The views of a scene show one set of named points, each view turned or mirrored, shifted and resized as a whole, with a little noise and some points left out.

Scene 1
View 1
pogas: [  2   4  19 -14 -19 -27  30 -17  21  -1  -3   6  13   4 -22  18 -18  11
   4  33 -30   1]
Zazi: [-37 -22  27  -4 -16  -5 -31   7   2   2 -15  20 -10   5  23 -23 -13 -27
   9  22 -19   5]
Tobi: [  7   2  13 -12 -20 -35  40 -18  23  -7  -9   5  16  11 -34  20 -19  18
   7  26 -30   2]
delon: [-15 -18  12  -4 -18 -26   7  -3   9 -11 -23  14   4  18 -12  -8 -15  -4
  14  12 -25   6]
Vave: [-26 -21  21  -7  -6 -19 -12   1   5  -2 -15  15  -6  15   6 -12 -11 -18
  -2  22 -18  11]
selo: [-33 -25  22  -3 -14 -12 -25   7   1  -2 -20  20  -8  11  16 -24 -13 -24
   9  16 -19   6]
vumi: [ -3  -8  12 -12   1 -37  26 -15  16  -3  -6   7   5  22 -23  14 -12   5
 -14  29 -22  14]
kol: [-39 -16  37 -12  -4  -2 -35   3   3  13  -3  18 -15  -1  33 -17  -9 -32
  -8  38 -16   7]
vames: [-27 -24  18  -6   2 -23 -14   1   3  -3 -16  17 -10  23   7 -13  -9 -20
  -9  21 -16  17]
guso: [-11  -4  21  -6 -48 -12  13  -5  17  -8 -19  12  16  -7 -11  -4 -24   4
  40  17 -37 -14]
popu: [ 10  -5   4  -7 -19 -43  49 -18  22 -15 -18   5  19  21 -45  17 -19  22
  12  15 -31   4]
tezup: [-32 -19  29 -14  26 -20 -24  -3   3  14   3  15 -21  19  22  -5  -2 -30
 -42  44  -7  25]
lodo: [-16 -27   4   3 -31 -25   5   4   5 -21 -37  16   8  21 -18 -18 -18  -2
  33  -6 -28   2]
View 2
guso: [-21  -2  13  14 -19  21 -22 -33 -22 -12 -11  -6  11  19  18 -17 -13  57
  15   7 -15  -2]
lodo: [ -1   5  13  14  -8  39  -2 -20  -4  -9  -8  -1   1   0   0 -22 -38  41
  43 -14  -8  28]
Tobi: [ -6  -5 -18  -8 -19 -14 -18 -33  -1   4 -22 -20  10 -18   1  12 -22  59
   9  -7 -48  22]
popu: [  7  -9 -23  -7 -15  -9 -19 -34   6  -3 -24 -22  11 -24  -4  10 -34  63
  25 -15 -54  31]
Vave: [-25  21  16   2 -12  11  16 -12  -6  19  -2   5 -14 -10   4 -11 -20  10
   1  -1   8  23]
selo: [-27  23  28  11 -12  28  16 -10 -12  14   3  12 -15   1   7 -21 -20   7
   7   1  23  18]
vumi: [-10   9 -13 -13 -16 -17   2 -23   5  19 -17 -13  -4 -31  -4  13 -24  33
  -1  -8 -31  32]
delon: [-11  11  11   7 -11  21   4 -18  -4   4  -7  -1  -4  -7   1 -13 -30  29
  23  -9  -6  26]
kol: [-46  32  31   4 -17   9  22  -8 -18  30   5  15 -21   0  15 -13  -3  -5
 -25  15  31   6]
Zazi: [-35  25  33  11 -13  26  16 -11 -17  16   5  13 -16   6  12 -22 -13   5
  -1   7  27  10]
pogas: [-15  -1 -12  -9 -22 -15 -16 -32  -6   8 -19 -16   6 -15   6  10 -15  51
  -3   0 -38  16]
tezup: [-40  40  15 -14 -14 -18  40   0   1  51   3  10 -32 -34   0   7 -10 -23
 -38   6  20  29]
vames: [-21  25  16   0 -10  12  23  -8  -2  23  -1   7 -18 -17   0  -9 -24   5
   3  -5  10  29]
View 3
popu: [-31  13  -9 -12  -4  -5  -7  -6  26  13   8 -21 -22 -23   4   8 -15  13
  -8 -17 -26  -1]
guso: [-29   0  -6   6  13 -17 -11  11   9   8   1  -4   3 -16  47  -7  -9   1
  -2  -7   2   2]
lodo: [ -2  -3 -14   5   4 -29 -13   4  17   4   5  19 -11  -6  35 -13 -14  15
 -11 -20 -12  10]
Vave: [  6   3  -5   6  14 -30  -7   7 -18   4  13  24  -9   2  11 -16  10  -8
 -14 -10 -11  14]
kol: [  6   3   4  13  28 -32  -5  16 -47   0  14  27   3   8  13 -20  28 -30
 -11   5   2  16]
Tobi: [-34  15  -5  -9   3  -3  -5  -2  12  12   9 -22 -17 -22   6   7  -6   2
  -7  -9 -19  -1]
Zazi: [  8  -2  -2  14  23 -36  -9  15 -29   0  10  31   3   5  26 -22  16 -16
 -10  -4   1  15]
selo: [ 10  -1  -5  12  18 -35 -10  12 -22   1  11  31  -2   5  24 -20  11 -10
 -12  -8  -4  16]
vumi: [-17  16  -3  -9   4 -10  -4  -3  -4  10  16  -9 -21 -12 -12   2   5  -5
 -12  -9 -24   5]
vames: [ 10   5  -3   5  13 -30  -7   6 -22   3  16  24 -13   3   1 -16  13  -9
 -16  -9 -15  14]
pogas: [-34  14  -1  -5   8  -5  -5   1   2  11   9 -21 -12 -19   7   5   1  -6
  -6  -4 -14  -1]
delon: [ -3   2  -9   3   8 -27  -9   5   1   6   9  15 -12  -5  20 -11  -2   3
 -12 -14 -13  10]
View 4
kol: [-23 -18   5  -3 -22  -2  -5   2   8   5  -6  -2  18  19  -5   4  22  17
  -3 -27  19   7]
lodo: [ 19  16  11  23 -16 -11   0  -7  13 -15  -3   5 -10 -26  -2  -6  12  -4
  33 -17  -8 -12]
Vave: [ -2   4   4   8 -21   1   0   2  13   4  -4   1   7   4  -2  -1  16   6
   8 -24  15   7]
vumi: [ 14  33   2  10  -9  13 -18 -11  23   6   8  -8   8  -3  -4 -17  19 -18
   3  -6  23  13]
Tobi: [ 18  33   6  14   0   6 -30 -25  23  -5  11 -10   4 -17  -8 -24  21 -26
   9   2  10  -1]
Zazi: [-14 -17   7   4 -24  -8   2   4   7   0  -9   4   9   7  -3   7  18  19
  11 -30   9  -1]
tezup: [-15   5  -3  -4 -27  17   3  13  16  24  -5  -5  20  32   1   3  19  11
 -14 -28  44  31]
selo: [ -7  -8   7   8 -25  -6   5   6   8  -1  -9   5   5   2   0   5  15  15
  14 -30   9   1]
guso: [  3   0  12  12  -4 -13 -25 -23  12 -18   2  -3   3 -20 -11 -13  22  -6
  20  -8 -11 -21]
pogas: [  9  23   6   9  -1   6 -31 -24  20  -4   9 -10   9  -9 -10 -22  23 -21
   3  -1  12  -1]
vames: [  0   8   4   9 -24   4   6   8  14   7  -5   1   5   7   1   1  15   7
   9 -26  20  11]
popu: [ 29  44   7  19  -1   7 -26 -23  24  -7  12  -8  -2 -25  -6 -26  18 -30
  17   3   7  -2]
View 5
popu: [-17   1  21  -1 -11 -59   0 -19  -4  87  38 -13  29 -11   7 -12 -28  13
   0   2  58 -28]
Vave: [ -2  -6  15 -34  23 -35   5   8  21   1  -6  16  13  -9 -30 -18  -3  30
   8   0  -2   7]
guso: [  3  18 -26 -18 -14 -67  11   0 -14  49   7  -2   0 -27  -3  -5 -29  24
  45  10  13   2]
lodo: [ -5  -7   7 -24   1 -86  19  14  -6  54  12  -6  10  -1 -34 -25 -12  46
  20  27   4   5]
selo: [  4  -5   4 -41  23 -45  13  17  19  -8 -14  17   5  -8 -40 -21   0  39
  20   8 -19  17]
pogas: [ -7  14   1  -7  -6 -34  -5 -21   2  55  22   1  20 -28  16   1 -31   2
  15 -12  47 -21]
delon: [ -5  -5  12 -25  10 -60  11   8   7  33   7   3  13  -6 -27 -21  -9  35
  12  12   8   1]
tezup: [ -3 -14  42 -42  49  17  -9   1  53 -46 -16  36  25  -7 -30 -15   9  15
 -19 -27   2   2]
vumi: [-14  -4  32 -15  11 -27  -5 -15  18  40  21   5  30 -10  -4 -11 -15  10
 -10 -12  44 -22]
Tobi: [-13   8  12  -4  -7 -44  -4 -20   0  67  30  -4  23 -20  12  -4 -28   7
   7  -7  53 -24]

Which points are out of place in each view (at most two, in the order of its rows)? Write - if all are in place.
view 1: delon, tezup
view 2: guso
view 3: Vave
view 4: kol, lodo
view 5: pogas
